A landscape with many valleys, sampled at points; each row gives a point and its height.
A ball rolls from a point to whichever of its 2 nearest points has the largest drop for the distance, and stops where none of them is lower. Distance is the straight distance between rows; heights are no part of it.
Kuf height 6.14: [-0.10  0.21 -1.32  2.47  0.06 -0.22 -1.93 -1.52 -3.34 -2.08 -1.92  1.42
  0.59  1.75  0.32  1.70 -1.93  2.92  3.32  2.49 -0.79 -4.50]
bes height 1.88: [-2.54 -3.33 -1.64  1.69  1.10 -0.48 -3.47  0.19  0.64  0.11 -3.32  1.10
 -3.01  1.09 -1.71  1.86  0.53 -0.32  0.47  0.68 -2.72 -0.19]
tifim height 5.17: [ 1.45 -0.35  4.46 -0.06  0.98  0.13  1.05 -2.70 -0.53  2.75 -0.63  3.37
  4.39  1.45  4.82 -0.61  0.59  4.33  1.48 -0.28 -3.03  1.69]
kod height 7.06: [ 0.41 -3.24  0.38  1.70  1.48  1.31  2.96 -2.66 -0.65  1.63  0.35  5.88
  3.35  1.17  0.78  2.58  1.73  5.33  1.58 -0.10 -5.03 -0.92]
dag height 4.81: [ 0.04  3.93  0.78  1.51 -5.12 -0.91  2.89 -1.34 -4.64 -0.64  3.32  4.43
  2.30 -1.77  3.13  0.42 -2.54  1.60  0.29  2.21  0.38 -1.02]
Daku height 3.36: [ 0.83  4.36  3.26 -0.54 -3.22  0.40 -1.41  0.44 -1.03  0.43  1.29 -4.19
  1.10 -0.04  3.48 -4.13 -5.97 -1.40 -0.60  1.54  4.21 -0.13]
tezig height 2.84: [-0.51 -0.27 -4.16  0.50 -0.04 -0.99 -1.40  1.68 -1.52 -2.58  0.49 -2.72
 -2.32  0.17 -2.59  0.54 -1.75 -2.18  0.20  0.58  0.83 -3.59]
Gode height 5.26: [-2.36  0.78 -1.51  1.11 -1.95 -0.13 -4.54  0.75 -2.36 -1.61 -2.40 -4.01
 -2.59  2.21  0.16 -1.44 -3.05 -0.55  2.42  2.80  2.44 -2.47]
Tof height 2.01: [-0.43 -1.94 -3.35  0.15  2.49 -0.62  1.33 -0.56  0.42 -1.59 -0.46  3.10
 -0.44 -0.54 -3.42  4.04  0.40  0.68 -0.10 -1.54 -2.72 -3.14]
Zafa height 4.82: [ 1.76  1.07  4.07 -1.26  0.44 -0.08 -1.75 -1.80  0.53  0.98 -1.92  0.18
  3.25  2.17  3.52 -1.85 -0.72  3.27  2.07 -0.25 -0.30  0.47]
Napit height 2.92: [ 0.79  2.25  0.52 -1.69 -0.58  0.06  4.77  0.92  0.32  1.27  4.19  1.21
  2.01 -5.02 -0.10  0.92  2.72 -2.01 -5.52 -0.47  4.68  1.92]
migim height 3.28: [-3.35 -3.58  1.82  0.07  0.80  1.34 -2.11  0.02  1.55  2.42 -1.40  0.30
 -2.75 -0.21  1.27  0.87  3.17 -0.22 -1.35  0.40 -2.86  4.45]
sono height 4.15: [-3.21 -3.09 -1.38  3.41  0.49 -0.30 -3.26  2.68  2.36 -1.14 -2.94 -2.14
 -6.11  1.54 -3.81 -0.87  1.70 -3.25  0.02 -0.23 -0.15  3.38]
lok height 4.29: [ 1.32  4.37 -0.56  1.02 -4.79 -1.16  2.79 -0.92 -5.22 -1.29  3.31  3.24
  1.94 -1.86  1.09  0.99 -3.89  0.21 -0.70  1.87  1.17 -2.40]
gumir height 3.24: [-0.04  0.74 -4.92  1.24 -0.56 -0.30 -0.13  1.24 -3.83 -3.00  2.25 -1.38
 -2.43 -0.90 -2.74  1.42 -2.85 -1.90 -0.14  1.73  0.90 -5.52]
mibas height 4.21: [-0.77 -0.60  1.31 -2.04 -0.15  1.19  3.90 -1.61  0.06  2.11  2.58  2.55
  1.89 -3.89  0.76  2.16  3.38 -0.13 -4.36 -1.39  0.54  2.65]
Barag height 4.90: [ 1.16  0.16  4.57 -1.34  0.33 -0.38 -0.35 -2.18  0.03  1.48 -0.02  1.34
  3.27  0.43  4.44 -1.17 -0.54  2.38  0.64 -0.90 -0.70  1.60]
gezum height 7.41: [ 1.61  3.54 -1.15 -1.44 -2.21 -0.85  5.36 -0.61 -2.28 -0.59  3.63  3.99
  2.74 -4.18 -0.58  1.45 -0.92 -0.99 -3.33 -0.49  2.06 -1.42]
geviz height 2.48: [ 1.26  2.67 -2.06 -1.73 -1.05 -0.93 -1.05  1.97 -0.81 -1.54 -0.17 -4.23
 -0.51  0.84 -1.87 -2.65 -4.18 -2.30  1.20 -0.19  1.96 -2.13]
kiso height 1.34: [ 2.04 -0.94 -3.00 -2.23  3.84 -0.94  0.09  0.52  2.50 -1.78 -1.70  0.95
 -0.61  0.43 -4.92  1.62  0.82 -0.67  0.86 -3.47 -3.26 -0.84]
sek height 1.81: [ 2.24  2.46  2.00 -2.12 -0.56  0.47  3.45  2.37  4.46  2.21  3.73 -3.31
  0.62 -2.71  0.34 -3.28  2.17 -4.14 -3.88 -1.92  5.24  4.00]
puduk height 2.18: [ 0.87  1.54 -3.16 -0.62 -1.25 -0.81 -0.03  2.74  0.14 -1.75  0.38 -6.33
 -2.01  1.43 -3.18 -3.29 -1.91 -3.88  0.62 -0.18  2.02 -0.67]
nul height 3.55: [-0.79 -2.75 -4.43  3.22  0.00 -0.38  0.97  3.63  1.52 -1.65  1.50 -0.61
 -4.77 -2.29 -3.65  2.10  3.16 -3.82 -2.39  1.10  1.90 -0.80]
pozaf height 3.54: [-3.21 -3.40 -0.57  3.07 -1.59  0.36  1.08 -1.67 -1.84  1.42  1.08  4.46
  0.86 -0.18  1.02  3.20  0.37  3.12 -0.27  1.52 -2.64 -1.48]
Lotup height 4.97: [-0.99 -1.11  2.46 -1.58 -0.91  1.01  3.80 -2.17 -0.40  3.21  2.46  3.73
  2.41 -3.18  2.61  1.51  2.49  1.92 -3.37 -0.82 -0.57  3.45]
bopug height 2.20: [-1.57  0.99 -1.81  1.07 -1.94 -0.15 -0.02  2.73 -1.72 -1.22  3.06 -4.26
 -3.50 -2.10 -0.27 -0.76  0.44 -2.86 -1.62  1.63  3.99 -0.65]
tek height 6.69: [ 1.45 -2.51  0.52 -0.47  3.18  1.94  2.28 -2.95  0.79  2.14 -0.38  4.69
  3.36  1.29 -0.06  1.98  1.51  4.25  1.68 -1.52 -5.97 -0.03]
nemed height 3.90: [-0.43 -0.23 -1.32 -0.56  1.04 -0.27 -0.39  2.48  2.03 -1.35 -0.56 -3.02
 -3.31  0.45 -3.08 -1.33  1.25 -2.75 -0.53 -1.73  0.56  1.73]
mak height 4.00: [ 2.53  2.28  0.38 -2.98  1.02 -0.61  3.07 -0.03  0.55 -0.66  1.80  1.01
  2.36 -2.37 -0.95  0.26 -1.21 -0.94 -1.93 -2.43  0.63 -0.95]
Batem height 6.77: [-1.01  0.56  0.94 -0.37 -3.98 -0.50  4.16 -2.17 -2.05  1.12  3.06  5.59
  3.07 -2.71  2.04  1.79  0.55  2.13 -1.87  0.60  0.27  1.08]
Diz height 3.57: [ 0.51 -0.06 -0.34  0.26 -0.82 -0.49  1.24  2.52  3.52  0.62  2.37 -4.39
 -3.60 -0.54 -1.46 -2.48  3.70 -3.96 -1.48 -1.16  3.54  3.84]
sageb height 5.14: [-1.95 -2.52  2.10  2.00 -0.98  0.48 -0.40 -2.08 -2.53  1.84 -0.01  2.88
  1.16  1.32  4.40  0.36  0.92  3.87  1.43  2.06 -1.84 -0.19]
lub height 4.68: [ 1.13  0.61  4.07 -1.28  1.38  0.34 -3.82 -1.69  1.13  1.21 -4.16 -0.74
  2.23  3.44  3.49 -2.24  0.34  3.32  3.21  0.32 -0.72  1.32]
Nolug height 4.59: [ 4.25  2.26  4.01 -3.40  1.48  0.05  0.17 -1.38  3.15  0.79 -0.69  1.22
  4.90  0.44  2.22 -1.68 -3.03  1.03  0.10 -2.85 -0.01  1.21]
vir height 5.87: [ 0.01  1.52 -1.61  2.80  0.10  0.05 -3.86 -0.91 -3.20 -2.45 -3.61 -0.01
  0.11  3.48  0.56  0.38 -2.00  2.63  4.49  4.34  0.62 -4.94]
Guz height 3.73: [ 0.81  3.28 -1.49 -0.18 -2.47 -1.02  2.59 -1.01 -3.72 -1.56  3.14  1.63
  0.68 -2.44  0.28  0.51 -2.95 -0.16 -1.08  1.43  1.30 -2.90]
kebu height 1.70: [-2.42 -3.62  0.06  1.74 -1.55  0.21  3.02 -2.29 -1.72  1.30  1.64  5.11
  1.82 -1.36  0.39  3.10  1.18  3.22 -0.85  0.08 -2.50  0.05]
Muz height 5.67: [ 0.71  2.96 -0.40  2.19 -0.53  0.24 -3.70 -1.04 -3.79 -2.17 -3.22 -1.67
  0.56  3.11  1.77 -1.42 -2.95  2.62  3.83  3.76  1.41 -4.09]
sol height 2.49: [ 0.86 -0.32  1.26 -1.31  1.44  1.39  1.63  1.72  4.08  1.67  1.80 -1.38
 -1.41 -2.41 -0.57 -0.38  5.18 -2.61 -2.72 -1.91  1.31  5.93]
sazal height 2.72: [ 2.17  3.47 -1.45 -0.95 -0.77  0.03 -1.74  0.50 -0.37 -1.34 -1.23 -3.57
  1.11  1.96 -0.44 -2.65 -5.11 -0.57  2.05 -0.17  1.97 -2.56]
tega height 4.01: [-1.44 -0.88  1.19 -0.69  0.22 -0.60 -1.66 -0.60 -1.10 -0.02 -0.20  0.28
 -0.94 -0.63  1.11  0.54 -0.33  0.48  0.48 -0.23  0.16 -0.64]
det height 3.45: [-3.98 -1.64  1.40  1.20 -1.20 -0.54 -3.49  1.57  0.64  0.17 -0.87 -3.38
 -4.13  0.69  1.21 -1.65  1.07 -1.19  0.26  1.24  1.58  2.82]
kag height 0.85: [ 0.18 -1.29 -4.96  0.52  2.47 -0.77  0.10  2.20  1.00 -2.62 -0.43  0.18
 -3.27 -0.15 -5.05  2.37  0.90 -2.34 -0.65 -1.88 -1.14 -2.28]
zefub height 5.44: [-0.66  2.23 -0.72  1.52 -1.71  0.66 -5.01 -0.62 -2.95 -1.17 -3.28 -3.68
 -1.02  2.90  1.50 -1.69 -3.43  1.50  3.24  3.45  2.80 -2.78]
Lomob height 3.12: [-0.06  1.46 -0.14  0.39 -1.82 -0.84  0.94  1.56  2.64 -0.49 -1.25 -8.06
 -2.74  4.01 -2.32 -6.15  0.26 -5.27  1.01 -1.92  3.59  3.49]
rofed height 3.25: [ 0.24  3.12  2.28 -1.27 -2.69  0.20 -3.06  0.38  0.44  0.24 -0.56 -6.08
  1.09  1.61  2.54 -4.94 -4.64 -1.87  0.88  0.73  3.78  0.49]
zavol height 3.51: [-0.11  2.81  3.29  0.02 -3.35 -0.44 -1.90 -0.63 -2.08  0.15  1.07 -2.36
  0.96 -0.53  4.51 -2.72 -4.12  0.27  0.51  1.35  3.02  0.16]
roze height 3.42: [ 0.24  0.61  0.52 -1.11  0.53  0.75  3.77  0.34  0.67  1.91  3.39  1.04
  0.69 -4.70  0.11  1.84  4.45 -2.27 -4.96 -0.60  3.47  2.98]
Duz height 2.89: [ 0.94  2.78 -0.80 -0.86 -2.11 -1.26  1.05  1.73  2.60 -0.16 -1.33 -8.33
 -1.07  3.48 -2.02 -6.44 -1.83 -5.60  0.83 -1.26  2.96  2.04]
Fopi height 7.58: [ 2.40  3.59 -2.27 -1.41 -0.71 -0.53  5.87  0.70 -1.78 -1.07  3.83  2.40
  2.57 -4.27 -2.01  1.60 -0.08 -2.51 -4.80 -0.60  3.72 -1.59]
kopu height 2.76: [ 1.43 -2.23 -1.64  1.21  3.83  0.10 -0.34 -1.83  0.74 -0.68 -2.66  3.81
  1.46  3.26 -2.10  3.28  0.81  3.89  2.72  0.01 -4.97 -3.57]
Bof height 2.07: [ 0.62  2.08  3.17 -2.53 -1.50  0.40  1.90  1.54  2.70  1.51  3.38 -3.21
  0.47 -2.83  2.09 -3.15  0.09 -3.22 -3.91 -1.10  4.54  3.14]
timup height 2.58: [ 2.27  1.69 -2.18 -0.74 -1.14 -1.26  1.84  2.22  1.66 -1.67 -0.83 -7.84
 -0.74  3.79 -4.15 -5.13 -2.35 -5.20  1.08 -1.24  1.92  0.08]
Bik height 3.82: [ 1.79  1.39 -1.18 -2.18  0.80 -0.45  1.74  0.96  0.39 -0.99  1.83 -0.83
  0.42 -2.46 -1.10 -0.27 -0.45 -1.58 -1.98 -1.77  1.46 -1.13]
daz height 4.18: [ 4.85  2.80  0.56 -4.03  1.31 -0.31  2.46  0.01  1.57 -1.19  1.07  0.56
  3.79 -1.36 -0.89 -1.06 -3.63 -1.06 -1.17 -3.42  0.79 -1.33]
gub height 6.29: [ 0.08 -2.46  0.82 -0.78  3.01  0.67 -1.64 -2.42  1.34  1.27 -3.14  2.66
  0.85  2.42 -0.28  1.78  1.73  2.91  2.73 -0.48 -5.03  0.61]
bil height 3.52: [-3.73  0.40 -0.56  1.02 -2.31 -0.19 -3.86  1.68  0.32 -1.01 -2.46 -6.04
 -4.35  2.96 -1.35 -3.90 -0.98 -2.42  1.28  0.90  2.72  1.61]
pirol height 2.16: [ 2.29 -0.55 -2.50 -1.09  4.69 -0.29 -0.16 -1.42  1.54 -1.36 -2.27  3.14
  1.58  1.72 -3.72  2.96  0.16  2.82  2.69 -1.92 -4.16 -3.29]
padu height 4.48: [ 1.32  1.87 -3.02  1.31 -0.64 -1.19  2.14 -1.28 -4.05 -2.85  2.41  3.56
  1.54 -0.71 -1.64  2.09 -2.96  1.53  1.16  0.56 -0.86 -5.48]
Nep height 2.41: [ 1.16  3.10 -0.06 -0.87 -1.85  0.32  4.70  1.49 -1.13  0.82  4.91  0.28
  0.82 -5.38  0.36  0.07  2.15 -3.73 -5.51  0.55  5.66  1.20]
Bup height 3.50: [ 0.05  1.00 -1.11 -0.73 -0.52 -0.32  2.23  0.91 -0.78 -0.67  3.64  0.04
 -0.63 -3.28 -0.41  0.80  0.94 -1.68 -3.19 -0.44  2.85 -1.32]
nubeg height 1.68: [ 2.86  0.46 -1.74 -2.85  3.93 -0.91 -0.17 -1.07  1.76 -1.60 -1.62  1.36
  1.37  1.03 -3.78  1.16 -0.76  1.52  1.54 -3.57 -3.05 -1.37]
tavu height 4.73: [ 2.29  1.01  4.49 -3.04  0.52  0.02  0.66 -1.31  1.67  1.69  0.27  0.72
  2.92 -1.10  2.81 -1.11 -1.04  0.82 -0.51 -1.96 -0.84  2.22]
Zufop height 3.23: [-2.86 -3.29 -3.23  3.46 -0.18 -0.55 -1.33  2.77  0.10 -1.65 -0.22 -0.81
 -4.29 -1.55 -2.44  3.03  1.17 -2.45 -1.54  1.29  0.19 -0.98]
saz height 2.93: [-3.43 -2.15 -2.10  3.19 -0.88 -0.59 -2.60  3.05 -0.22 -1.20 -0.31 -2.63
 -5.08 -0.76 -1.38  0.57  0.97 -3.02 -0.70  1.94  1.79  0.22]
mili height 3.75: [-0.05  2.03  3.04  0.52 -1.31  0.03 -3.24 -1.17 -2.15 -0.24 -1.22 -1.46
  1.36  1.56  4.47 -2.20 -2.45  2.32  2.36  2.49  2.50 -0.51]
puvog height 5.73: [ 0.25 -0.06 -0.95  2.59 -0.38 -0.53  2.04 -2.21 -2.93 -1.51  0.47  4.70
  2.58  1.44  0.30  2.39 -0.84  4.22  2.31  1.89 -1.99 -3.80]
vuri height 3.10: [-0.40  2.08 -0.18 -0.33 -1.99 -0.22  2.18  0.37 -2.64 -0.82  3.61  0.20
  0.11 -3.73  0.77  0.21 -1.03 -1.11 -2.82  0.60  2.67 -1.36]
lado height 1.18: [-0.53 -2.29 -4.88  1.22  1.84 -1.13 -1.89  2.07  0.59 -3.03 -2.57 -0.57
 -3.60  1.31 -5.42  1.64 -0.42 -2.52  0.90 -0.78 -1.32 -1.78]
Tudu height 6.26: [-0.41 -0.37  0.74  3.54 -1.42 -0.51  2.53 -1.52 -3.87 -0.27  0.00  5.12
  2.98  2.77  3.12  0.70  0.27  5.55  2.88  2.72 -2.96 -2.76]
Dod height 2.36: [ 0.49  2.20  3.03 -2.28 -1.33 -0.21  0.90  0.61  0.42  0.89  2.17 -1.75
  1.15 -2.77  1.67 -2.16 -1.30 -1.49 -2.52 -1.18  2.83  1.34]
vamu height 3.67: [-0.19 -1.72 -0.48 -0.17  0.03  0.32  3.04 -1.80 -0.72  0.91  1.48  4.47
  2.08 -1.54  0.07  3.20  1.65  2.17 -1.20 -0.87 -2.48 -0.53]
Zezab height 6.44: [ 1.66 -1.63  0.55 -2.28  4.12  1.20  0.36 -1.62  2.47  1.21 -1.38  2.82
  1.91  1.12 -1.07  2.19  1.97  2.50  1.54 -3.04 -5.90  1.36]
tezu height 5.05: [-2.28 -0.47 -0.68  0.78 -0.19 -0.39 -4.92 -0.20 -0.96 -0.64 -3.39 -1.72
 -2.31  2.23 -0.06 -0.35 -0.75  0.61  2.50  1.59  0.45 -1.26]
filuk height 1.92: [ 1.49  1.84 -0.98 -0.48 -1.32  0.46  3.78  2.63  0.20  0.93  5.12 -2.17
 -0.51 -4.37  0.17 -1.04  2.49 -4.23 -4.56  1.21  6.28  1.39]
lofu height 4.86: [ 1.18 -0.83  3.20  0.41  2.43  1.22 -3.24 -1.43  0.07  1.72 -5.38  0.51
  2.22  4.92  3.17 -1.00  1.64  4.37  3.70  1.63 -2.37  0.61]
kemo height 3.13: [ 1.64  3.81  3.22 -1.45 -1.79  0.38 -2.82 -0.24  1.50  0.36 -1.73 -4.41
  2.36  2.79  2.58 -4.55 -5.22 -0.80  2.04 -0.33  3.10  0.32]
nev height 4.09: [-1.08 -0.16  1.86  0.44 -0.60 -0.35 -2.20 -1.27 -1.93 -0.19 -0.33  0.40
  0.25  0.65  2.63 -0.31 -1.22  1.75  1.28  1.25  0.33 -0.82]
nesi height 3.78: [ 0.48 -0.95 -3.44  0.86  0.93  0.00  1.52  3.46  1.59 -1.35  2.19 -1.34
 -3.87 -1.74 -3.56  0.54  3.03 -4.07 -2.03 -0.51  2.27  0.54]
Ner height 3.56: [-2.23  1.77  0.36 -0.06 -2.75  0.08 -3.93  1.05 -0.33 -0.22 -2.68 -6.68
 -2.29  3.05  0.60 -4.05 -2.29 -1.76  2.05  0.85  3.06  1.08]
bolo height 3.77: [ 1.02 -0.16 -1.23 -1.17  0.75 -0.15  1.32  2.78  2.83 -0.46  1.77 -2.49
 -2.14 -1.26 -2.42 -1.04  2.88 -2.71 -1.83 -1.91  1.56  1.62]
pama height 5.68: [ 1.22 -0.59  2.88  0.77 -0.98 -0.19  3.84 -2.27 -1.44  1.88  0.67  5.87
  4.43  1.11  3.50  0.12  1.23  4.68  1.06 -0.03 -2.71 -0.12]
basup height 3.21: [-3.78 -1.46 -0.91  1.79 -1.88 -0.27 -3.55  2.57 -0.23 -0.75 -0.80 -4.12
 -5.17  0.95 -0.42 -1.79  0.45 -2.60 -0.03  1.90  2.31  1.06]
bani height 3.33: [-1.16 -3.73 -1.84  2.51  2.28 -0.02 -1.55 -1.65  0.07  0.44 -3.02  3.49
  0.10  2.52 -1.17  3.31  0.55  3.22  3.12  1.13 -4.70 -2.75]
ninu height 4.40: [ 5.49  3.26  1.67 -4.15  2.25 -0.52 -0.37  0.15  4.03 -0.82 -2.38 -0.79
  4.41  2.52 -1.17 -2.60 -4.10  0.33  1.99 -4.27 -0.09 -0.19]
gose height 3.74: [-2.73 -1.17  0.40  0.14 -0.59 -0.13 -1.91  0.88  0.05 -0.04  0.45 -1.67
 -2.86 -1.07  0.46  0.22  0.83 -0.70 -0.53  0.31  0.17  0.80]
Bop height 1.15: [ 1.86 -0.81 -4.02 -1.64  3.15 -0.62  1.17  1.67  1.86 -2.46 -0.02 -0.22
 -1.50 -0.26 -5.45  1.37  0.95 -1.75 -0.52 -3.02 -1.14 -1.41]
guf height 4.56: [ 1.15 -0.77  0.91 -2.47  1.86  0.68  3.02 -2.09  1.17  1.69  0.73  3.73
  2.67 -2.27 -0.54  2.46  1.60  1.74 -1.94 -2.99 -3.01  0.58]
zeru height 3.76: [ 0.61  1.56 -3.99  1.13 -0.76 -0.85  1.06  0.06 -4.71 -2.57  2.28  1.08
 -0.71 -1.37 -2.61  2.04 -3.27 -0.22  0.22  1.09  0.44 -5.46]
Pulo height 2.30: [-3.78 -5.33 -1.47  3.21  0.45 -0.08 -2.47  1.01  1.61  0.71 -2.10  1.25
 -4.04 -0.41 -1.42  3.39  1.73 -0.84 -1.14  1.07 -3.27  1.42]
Par height 2.75: [-0.74 -0.76  1.85 -1.94  1.24  1.85  0.16  0.95  4.25  2.24  0.80 -1.98
 -2.21 -1.65  0.01 -1.13  4.64 -1.82 -1.99 -2.59 -0.26  7.01]
Sov height 5.34: [-1.18 -2.96  2.57  2.16  0.85  1.19 -1.12 -2.21 -1.67  2.53 -2.50  3.08
  1.29  3.34  4.34  0.28  1.49  4.85  2.37  2.30 -3.40  0.16]
zopo height 6.35: [-0.42 -1.13 -2.19  1.64  0.78 -0.91 -1.05 -1.16 -1.67 -1.77 -1.07  2.07
 -0.18  1.28 -1.27  2.26 -1.10  1.95  2.40  1.12 -1.24 -4.44]
Rof height 5.07: [ 0.21 -1.72  2.43  1.56  2.74  1.28 -1.64 -1.82 -1.01  1.68 -3.90  2.78
  2.30  4.68  2.91 -0.24  1.81  5.17  3.23  1.84 -3.21 -0.73]
menuz height 3.59: [-4.25 -4.13  2.23  1.53 -0.47  0.55 -3.18 -0.19  0.17  2.58 -1.05  0.46
 -2.43  0.17  3.03  1.50  2.32  0.57 -0.43  1.29 -2.54  3.04]
reti height 6.19: [-0.37 -1.85  2.45 -1.01  2.92  0.49 -2.92 -1.71  1.48  1.89 -2.96  1.48
  0.51  1.80  0.64 -0.04  1.74  2.43  2.49 -0.76 -4.42  2.52]
gol height 6.08: [-0.39 -1.69  4.28 -2.08  1.57  1.52 -2.58 -1.87  1.58  3.39 -2.08  0.67
  1.63  1.48  3.61 -0.93  1.83  2.28  1.09 -0.42 -3.56  3.82]
Zikem height 4.69: [-2.33 -3.00  1.93  1.75  0.49  0.66 -5.11 -1.04 -0.51  1.48 -4.12  0.16
 -1.31  3.03  2.79 -0.08  1.27  2.44  2.90  2.80 -2.45  0.94]
reto height 4.02: [-2.42 -2.15 -1.51  0.90  1.39 -0.48 -2.52  1.84  1.93 -1.22 -2.10 -1.95
 -4.16  1.11 -3.10 -0.41  1.19 -2.42  0.18 -0.83 -0.37  2.09]
Girir height 4.47: [-1.44 -0.63  3.38  0.23 -0.20  0.31 -4.77 -1.31 -0.51  1.45 -2.88 -0.49
  0.10  2.59  3.91 -1.59  0.69  2.84  2.89  2.14 -0.10  1.60]
tidop height 5.92: [-1.14 -2.77  3.30 -1.56  1.22  1.31 -0.47 -2.04  1.86  3.61 -0.24  1.44
  0.50 -0.70  3.29  0.58  2.24  1.99 -0.31 -0.96 -4.21  4.46]
pudi height 3.38: [-0.91  2.93  0.52 -0.28 -3.32  0.26 -2.37  1.29 -0.48 -0.12 -0.72 -7.83
 -1.00  1.85  1.56 -4.61 -3.86 -2.87  0.74  1.06  4.07  0.34]
ninur height 6.38: [-0.87  0.56  0.08  3.08 -1.59 -0.05 -1.07 -1.74 -4.72 -1.90 -0.36  2.03
  0.45  1.61  1.50  1.00 -1.90  2.53  2.63  3.77 -0.21 -3.79]
Lodor height 5.66: [-0.54 -1.74  3.99 -1.64  0.00  0.64  0.93 -2.01  0.21  3.51  0.83  2.80
  2.05 -1.52  3.66  0.72  2.34  2.14 -1.36 -0.86 -2.68  4.02]
tun height 4.96: [ 2.87  0.44  2.73 -3.48  2.37  0.38  2.08 -2.13  2.44  1.32  0.26  2.30
  3.39 -1.06  0.36  0.33  0.35  1.35 -0.73 -3.41 -2.28  1.95]
Kemu height 3.37: [-0.43  0.14 -0.53  0.91 -1.51 -0.49  0.45  2.60  2.30 -0.86  0.69 -6.23
 -3.98  1.45 -1.89 -4.47  1.64 -4.25  0.29 -0.78  3.50  3.21]
tok height 4.49: [ 4.99  2.57  3.28 -3.91  3.11  0.07 -0.57 -0.70  4.49  0.30 -3.06  0.19
  5.05  2.10  0.64 -2.16 -2.03  1.26  2.19 -3.22 -1.39  1.05]
loda height 5.13: [ 1.85  1.64 -2.13  1.98 -0.30 -1.05  3.33 -1.96 -3.41 -2.86  1.45  5.37
  3.47  0.28 -1.06  2.22 -1.91  3.21  2.62  0.87 -1.92 -5.06]
Podil height 2.64: [ 0.95  3.17  2.22 -1.13 -1.75 -0.14  1.55  0.29 -1.14 -0.10  3.21  0.05
  1.56 -3.38  2.32 -1.09 -2.22 -0.94 -2.53  0.18  2.39  0.11]
pur height 1.40: [ 1.34  1.59 -2.79  0.64 -2.13  0.49  2.52  3.46  0.35  0.50  5.57 -4.56
 -2.84 -3.13 -1.06 -1.52  2.57 -4.81 -3.10  2.37  6.28  0.14]
ver height 1.80: [-0.09  1.17 -2.72  1.78 -2.00  0.18  1.11  2.99 -1.55 -0.55  4.89 -3.63
 -3.61 -3.33 -0.76 -0.68  1.25 -4.46 -2.90  2.99  5.46 -0.65]
Pimuf height 4.30: [ 5.05  2.83 -0.33 -3.99  1.88 -0.59  0.91  0.75  2.74 -1.08 -0.39 -1.46
  4.04  0.92 -1.45 -2.61 -4.55 -1.43  0.54 -3.71  0.44 -1.68]
Loz height 3.39: [ 0.04 -2.15 -2.32 -1.32  4.25  1.71  1.52 -0.02  3.52  0.59 -0.71  2.85
 -0.96 -1.23 -4.13  3.70  2.96 -0.35 -0.98 -3.22 -5.31  1.56]
fegav height 2.56: [-1.86 -0.33 -2.76  1.04 -1.17 -0.41 -1.41  2.52 -1.70 -1.86  0.93 -3.00
 -3.34 -0.95 -1.33  0.01 -0.77 -2.49 -0.48  0.98  2.00 -2.06]
metiv height 3.11: [-1.24 -3.95 -2.17  0.71  2.75  1.58  1.13  0.06  2.67  1.33 -0.43  3.22
 -0.98 -1.30 -2.72  4.74  3.23 -0.53 -1.92 -1.28 -5.11  1.90]
talok height 3.00: [-2.02 -1.84  2.61 -1.42  1.75  1.65 -1.13  0.35  2.82  1.89 -1.31 -0.76
 -2.39 -0.40  0.51 -0.61  3.46 -0.94 -0.91 -1.80 -2.26  5.98]
Bozin height 7.16: [ 0.44  2.35  0.97 -0.87 -2.84 -0.46  4.28 -1.69 -2.14  0.06  2.72  4.38
  3.17 -3.27  0.85  1.62 -0.40  0.58 -2.66 -0.41  1.24  0.17]
Lazi height 2.19: [ 1.05  0.82  1.67 -1.93  0.52  0.94  2.22  1.77  3.74  1.80  2.75 -1.98
 -0.13 -3.37  0.06 -0.85  4.17 -2.62 -3.67 -2.36  3.41  4.68]
ludo height 1.52: [-2.18 -3.17 -4.11  2.59  1.40 -0.98 -2.83  1.11  0.59 -1.68 -3.14  0.49
 -3.41  0.86 -3.98  2.44  0.36 -0.87  0.66  0.31 -2.55 -1.66]
mar height 2.71: [-0.76 -2.19 -1.59 -0.04  1.72  0.10  1.21 -1.24  0.81  0.69  0.08  3.38
 -0.14 -1.07 -1.47  3.92  1.21  1.99 -0.65 -1.43 -3.15 -1.48]
zak height 2.74: [-2.81 -4.53 -2.35  3.05  1.70  0.49  0.57  1.33  2.62  1.00 -1.05  2.34
 -2.75 -2.15 -2.80  4.78  2.92 -0.86 -2.47  0.37 -3.79  1.79]
reb height 6.13: [ 0.68  0.55  2.46  0.04 -2.11 -0.62  2.92 -2.32 -2.03  0.83  1.51  4.67
  3.44 -0.51  2.88  0.95  0.06  3.56  0.39  0.51 -1.37  0.15]
nik height 4.87: [-2.76 -2.18  0.76  0.99  0.12  0.23 -5.79 -0.61 -0.64  0.16 -5.32 -0.32
 -2.17  3.55  0.42 -0.51  0.57  1.93  2.78  2.47 -1.15  0.46]
mamis height 4.46: [-3.23 -3.83  0.72  3.81 -2.40 -0.08 -0.35 -1.53 -3.03  0.91  0.55  3.22
 -0.54  0.04  2.72  2.14  0.01  2.67  0.57  2.72 -1.54 -1.34]
mem height 2.97: [ 2.16  3.76  1.70 -0.99 -0.80  0.56 -2.91 -0.11 -0.25 -0.90 -2.47 -3.62
  2.76  2.36  1.55 -3.45 -4.88  0.62  2.59  0.71  2.23 -1.97]
vizo height 1.45: [-0.43 -1.94 -4.32  1.03  1.76 -0.99  0.82  0.51 -0.52 -2.30  0.65  1.92
 -1.74 -1.24 -3.82  3.73  0.03 -0.94 -0.65 -0.31 -1.64 -4.20]

Call two points neighbours if one is among the 2 nearest of the other. Go from one point of each pair to the other, from neighbour to neighbour, staying as low as possible. Name the highest point that can't be avoided.
lub, kebu | tun
lub, sek | Zikem
kebu, kag | vamu
saz, puduk | Ner

For each start below, name the point where the ball stops.
pudi | puduk
metiv | kag
Daku | puduk
pirol | kag
vir | Girir
tifim | sek
mibas | pur
ninu | sek
Kemu | puduk
gezum | sek
puvog | pur
tega | saz
dag | sek
tek | pur
tezig | pur

For each start below, name every point that the ball comes to, in order.
nev | mili, zavol, Daku, rofed, kemo, mem, sazal, geviz, puduk
Diz | Kemu, Lomob, Duz, timup, puduk
menuz | migim, talok, Par, sol, Lazi, sek
kod | pama, tifim, Barag, tavu, Nolug, tok, ninu, Pimuf, daz, mak, Bik, Bup, vuri, Podil, Dod, Bof, sek
lok | Guz, vuri, Podil, Dod, Bof, sek
tidop | Lodor, Lotup, mibas, roze, Napit, Nep, filuk, pur
